The views of a scene show one set of named points, each view turned or mirrored, and shifted as a whole, with a little noise and some points left out.

Scene 1
View 1
liv: [-20,-41,9,-17,13,-20,10,-30,25,-17,12,-5,-17,-9,15,-10,61,19,0,28,-1,-23,-9,9,9,2,2]
Vob: [-1,-14,25,39,-29,18,1,13,-13,-2,16,31,-21,-25,-2,17,-32,10,7,8,8,-9,0,-13,20,13,-11]
pab: [-19,-30,30,17,-8,10,2,3,-2,-1,30,22,-12,-20,-8,-5,6,19,8,18,19,-12,-18,-21,5,28,-12]
dipaf: [-43,-36,33,-28,12,12,-29,28,0,16,41,-5,-16,-55,-6,-43,33,22,-5,14,62,-18,-31,0,-1,62,-25]
Mika: [-11,-38,0,-10,-5,-22,12,1,8,-18,25,-18,-27,-48,23,-15,32,3,4,29,2,-26,-8,5,21,30,-19]
mev: [-23,-15,-9,26,-22,-13,8,17,-1,-17,35,-8,-24,-34,10,2,9,-20,-8,14,-2,-6,-37,-1,16,51,-25]
Refid: [-43,-4,-25,19,22,-29,-55,26,-37,4,17,18,-28,12,-6,39,17,-12,-20,-28,48,-41,-34,2,19,51,-39]
zof: [-24,-15,-53,47,47,-28,-24,-13,-50,-5,-59,22,-14,35,23,36,8,23,-10,-45,16,11,22,8,17,-2,-1]
sepu: [-17,-12,30,54,-9,18,8,-40,16,-1,-6,50,-1,41,-18,26,3,28,-3,1,-2,10,-13,-9,-4,-22,17]
seme: [-10,-32,13,-4,0,7,-11,3,-9,6,-13,6,-24,-37,14,-13,0,31,4,3,32,-4,20,16,18,-1,-7]
noto: [-2,-23,-30,60,-4,-25,21,19,-45,-27,-1,5,-22,-29,30,18,-28,-6,12,-2,-17,1,12,-23,25,38,-16]
Kema: [-43,-51,-37,-10,89,-40,-18,-46,-21,-7,-54,4,-3,33,21,-9,81,51,-10,-25,26,0,21,15,-1,-3,13]
foper: [-20,-46,43,-32,12,8,-11,-11,12,4,17,10,-17,-29,-1,-28,42,41,6,26,38,-29,-1,2,7,6,-3]
kipo: [-31,-37,7,8,17,-25,17,-18,13,-22,34,0,-10,-5,5,-9,59,4,2,25,-5,-19,-35,-13,-1,37,-8]
nodo: [-25,-40,52,27,30,7,5,-30,-7,-1,22,57,6,27,-24,7,34,47,18,17,17,-25,-15,-48,-11,11,7]
pur: [-33,-5,-19,36,-12,-9,-3,1,8,-10,14,-2,-17,-3,6,8,15,-15,-21,-4,2,12,-38,13,5,34,-15]
lafa: [-34,-43,30,9,33,-3,-21,32,-50,3,44,31,-12,-33,-13,-11,13,27,20,6,51,-40,-20,-55,4,78,-29]
vif: [-35,-27,62,-36,7,1,-48,10,8,14,68,34,-25,-8,-34,10,49,16,-1,24,59,-82,-47,-17,10,33,-33]
View 2
Refid: [25,16,9,47,-8,22,1,14,40,51,-26,-41,-38,-19,44,-35,20,26,15,23,4,1,-10,12,13,-13,-1]
pab: [-4,4,9,14,9,-16,44,11,-17,2,-4,-26,2,-18,7,-13,-7,9,24,24,-21,17,-12,-34,-29,9,-15]
Vob: [-2,9,11,8,34,-25,43,3,-27,19,-2,-29,14,-52,7,-24,25,16,26,10,-15,5,-43,-40,-35,4,-28]
sepu: [8,9,24,14,27,-33,1,2,-13,-18,9,-11,64,-52,26,-28,2,32,-25,41,-48,2,-30,-8,-59,30,-2]
seme: [13,-7,-5,-4,-9,-26,37,8,-34,13,-11,5,-21,-48,10,-29,5,10,25,3,-18,-25,-15,-38,-19,48,-2]
dipaf: [4,-21,5,24,-28,-6,59,35,-14,9,-24,-30,-63,-5,-2,-2,-45,3,48,13,-12,8,32,-39,-11,19,-12]
Kema: [35,17,-15,-3,-49,-2,-31,5,17,6,-8,66,-5,13,41,-44,-15,7,-32,41,-9,-24,17,9,-5,91,51]
nodo: [-4,14,11,11,-5,-24,10,18,-9,-16,-7,10,39,-9,34,0,-21,21,6,67,-35,61,-14,-30,-49,14,9]
noto: [1,38,1,-2,42,0,39,-18,-13,43,22,1,4,-9,0,-57,48,-14,12,1,24,-9,-50,-31,-7,4,-23]
lafa: [-6,11,4,20,-14,0,39,36,-1,32,-21,-8,-46,9,19,-8,-16,5,54,44,19,64,-9,-50,-17,-22,-14]
zof: [36,32,5,6,6,-4,-33,5,20,45,4,36,1,-33,42,-80,41,28,-29,32,17,-40,-37,8,-17,50,22]
liv: [4,5,-19,3,-21,-5,34,-22,-17,-19,-3,-4,16,3,10,-4,-12,-14,-3,4,-51,-3,12,-11,2,51,10]
Mika: [-6,10,-20,6,-9,9,64,-22,-18,6,-2,-22,-12,11,-4,-4,3,-28,25,-10,-27,4,2,-28,18,20,-15]
View 3
vif: [19,-21,-44,-9,-58,-14,-49,-1,42,46,25,-75,77,23,-8,-33,11,-41,16,22,32,56,3,33,13,-22,5]
Vob: [19,-13,-8,-31,20,-12,-43,-2,5,49,11,-6,2,-21,14,17,14,12,16,5,2,5,3,42,-47,-5,-18]
kipo: [39,-15,-28,15,-56,-2,-36,-24,-8,29,4,-3,40,-17,-19,-17,-31,-6,5,-26,28,14,-33,11,10,-16,-7]
dipaf: [6,9,-11,-44,-48,0,-81,-12,30,31,23,-35,49,16,-5,-22,-21,1,-15,-12,71,36,25,19,14,9,13]
liv: [14,5,-35,16,-75,-5,-18,-8,2,21,-4,15,18,-1,4,-1,-34,-11,3,-22,21,1,-18,8,3,-22,-22]
pur: [18,31,-9,-5,-8,-1,-46,-12,10,10,-3,7,12,-30,-29,15,4,26,18,-34,15,-1,-13,36,-12,-38,12]
Mika: [29,1,-39,-31,-61,-16,-54,-16,-8,30,-7,13,42,-4,-2,9,-38,13,-8,-16,32,22,-35,22,-21,-14,-9]
foper: [1,-8,-27,-7,-62,-5,-33,0,20,38,17,-11,22,19,23,-13,-29,-22,-6,-2,40,14,20,8,8,2,-25]
lafa: [30,-26,-17,-29,3,-23,-77,-34,21,54,53,-30,79,-22,-3,-45,-3,5,-20,-3,29,40,9,20,2,23,6]
zof: [-22,58,-17,40,26,-48,-11,-10,40,5,48,61,18,-55,15,-8,14,30,-15,-40,-52,-22,24,23,-12,-27,-12]
pab: [25,-15,-9,-15,-10,-2,-47,-10,6,40,15,-20,18,-12,1,-5,-5,0,13,-7,24,10,3,25,-13,-1,-11]
nodo: [32,-46,-12,43,-4,0,-9,-15,11,50,37,-29,24,-28,9,-43,0,-33,19,-7,2,-2,8,7,17,1,-29]
mev: [34,14,-20,-33,-18,-7,-65,-20,-3,22,-9,2,29,-24,-26,15,-10,31,10,-24,28,15,-29,36,-25,-24,13]
Kema: [-27,52,-30,71,-52,-33,1,-12,37,0,50,58,34,-27,16,-38,-32,0,-34,-53,-15,-19,28,-15,42,-16,-21]
sepu: [16,-14,2,41,12,8,7,5,10,31,13,-8,-28,-30,7,1,19,-16,42,-12,-14,-29,11,25,-11,-28,-30]
Refid: [4,46,-34,-2,3,-41,-60,-16,51,15,37,-13,75,-28,-25,-15,35,20,-1,-15,-15,36,1,50,-8,-41,29]
seme: [-14,16,-15,-25,-24,-16,-39,5,23,34,20,17,5,2,32,11,-15,9,-13,-7,19,2,27,25,-23,2,-23]
noto: [28,8,-17,-31,28,-33,-56,-28,-9,35,16,47,22,-53,5,15,-6,49,-11,-24,-14,-3,-25,35,-54,-4,-10]
View 4
seme: [3,17,-33,-5,18,-23,-20,-34,-14,9,12,46,25,-3,3,22,41,17,-24,-40,20,-16,-4,-5,9,-24,-9]
foper: [-9,-10,-20,-10,17,-30,-48,-24,-18,-5,12,76,-1,15,17,4,48,19,28,-21,19,4,8,1,22,-7,-5]
zof: [62,35,-29,35,7,-4,1,-17,-25,58,15,-44,-5,-40,-31,-3,47,-17,-16,-24,-43,-36,-24,-29,10,-36,9]
mev: [9,3,-10,-18,-6,-2,20,16,-5,-28,13,30,32,1,45,29,-10,15,-11,-56,3,7,-23,-12,12,-32,16]
lafa: [33,28,-40,-46,19,-40,-37,9,-31,-40,25,39,0,1,38,45,26,-1,44,-43,36,-26,-59,-1,1,24,39]
noto: [14,40,-32,-10,-20,-4,30,2,12,-11,4,-4,16,-31,30,55,26,8,-37,-51,-20,-41,-31,-13,-14,-40,21]
Refid: [64,27,-17,-25,21,-15,-7,45,-53,20,22,-12,5,-2,13,19,7,-34,0,-43,14,17,-50,-32,37,-10,23]
Mika: [-4,-4,-4,-22,-13,-13,-5,16,12,-36,6,63,11,0,49,32,34,14,10,-33,-2,20,-2,-4,18,-37,9]
dipaf: [32,-3,-20,-29,34,-34,-40,-14,-27,-40,34,77,44,17,25,20,21,13,31,-43,51,25,-26,1,32,2,10]
pur: [17,-3,-9,8,0,6,22,6,-18,4,19,13,30,2,24,5,-20,16,-12,-54,-7,2,-15,-21,18,-31,12]
Vob: [-23,23,-39,-19,4,-12,5,-9,-24,17,0,29,3,12,26,42,3,18,-39,-55,20,-40,-15,-9,-11,-14,3]
liv: [-10,-23,-1,6,-6,-17,-27,-8,-2,-9,7,63,-11,7,27,-7,43,20,39,-12,-13,10,19,-5,23,-26,2]
pab: [-10,5,-28,-15,7,-20,-14,-9,-23,-5,13,44,5,14,30,20,7,23,8,-43,17,-23,-16,-8,2,-3,12]
nodo: [-18,-4,-30,1,6,-23,-40,-14,-40,17,10,28,-44,18,22,-1,14,25,61,-23,-3,-62,-16,-9,-9,25,30]
vif: [-5,-10,-13,-54,26,-38,-56,37,-61,1,12,71,-29,47,44,14,11,-11,48,-26,54,23,-23,-13,40,25,13]
kipo: [1,-19,0,-5,-12,-12,-13,13,-4,-28,14,47,-11,7,48,3,15,21,54,-26,-16,0,-5,-8,14,-13,26]

In a view up to two points have been moved. Name them for each view, in the order of its rows, or write none.
view 1 -> Mika, kipo
view 2 -> none
view 3 -> none
view 4 -> seme, liv
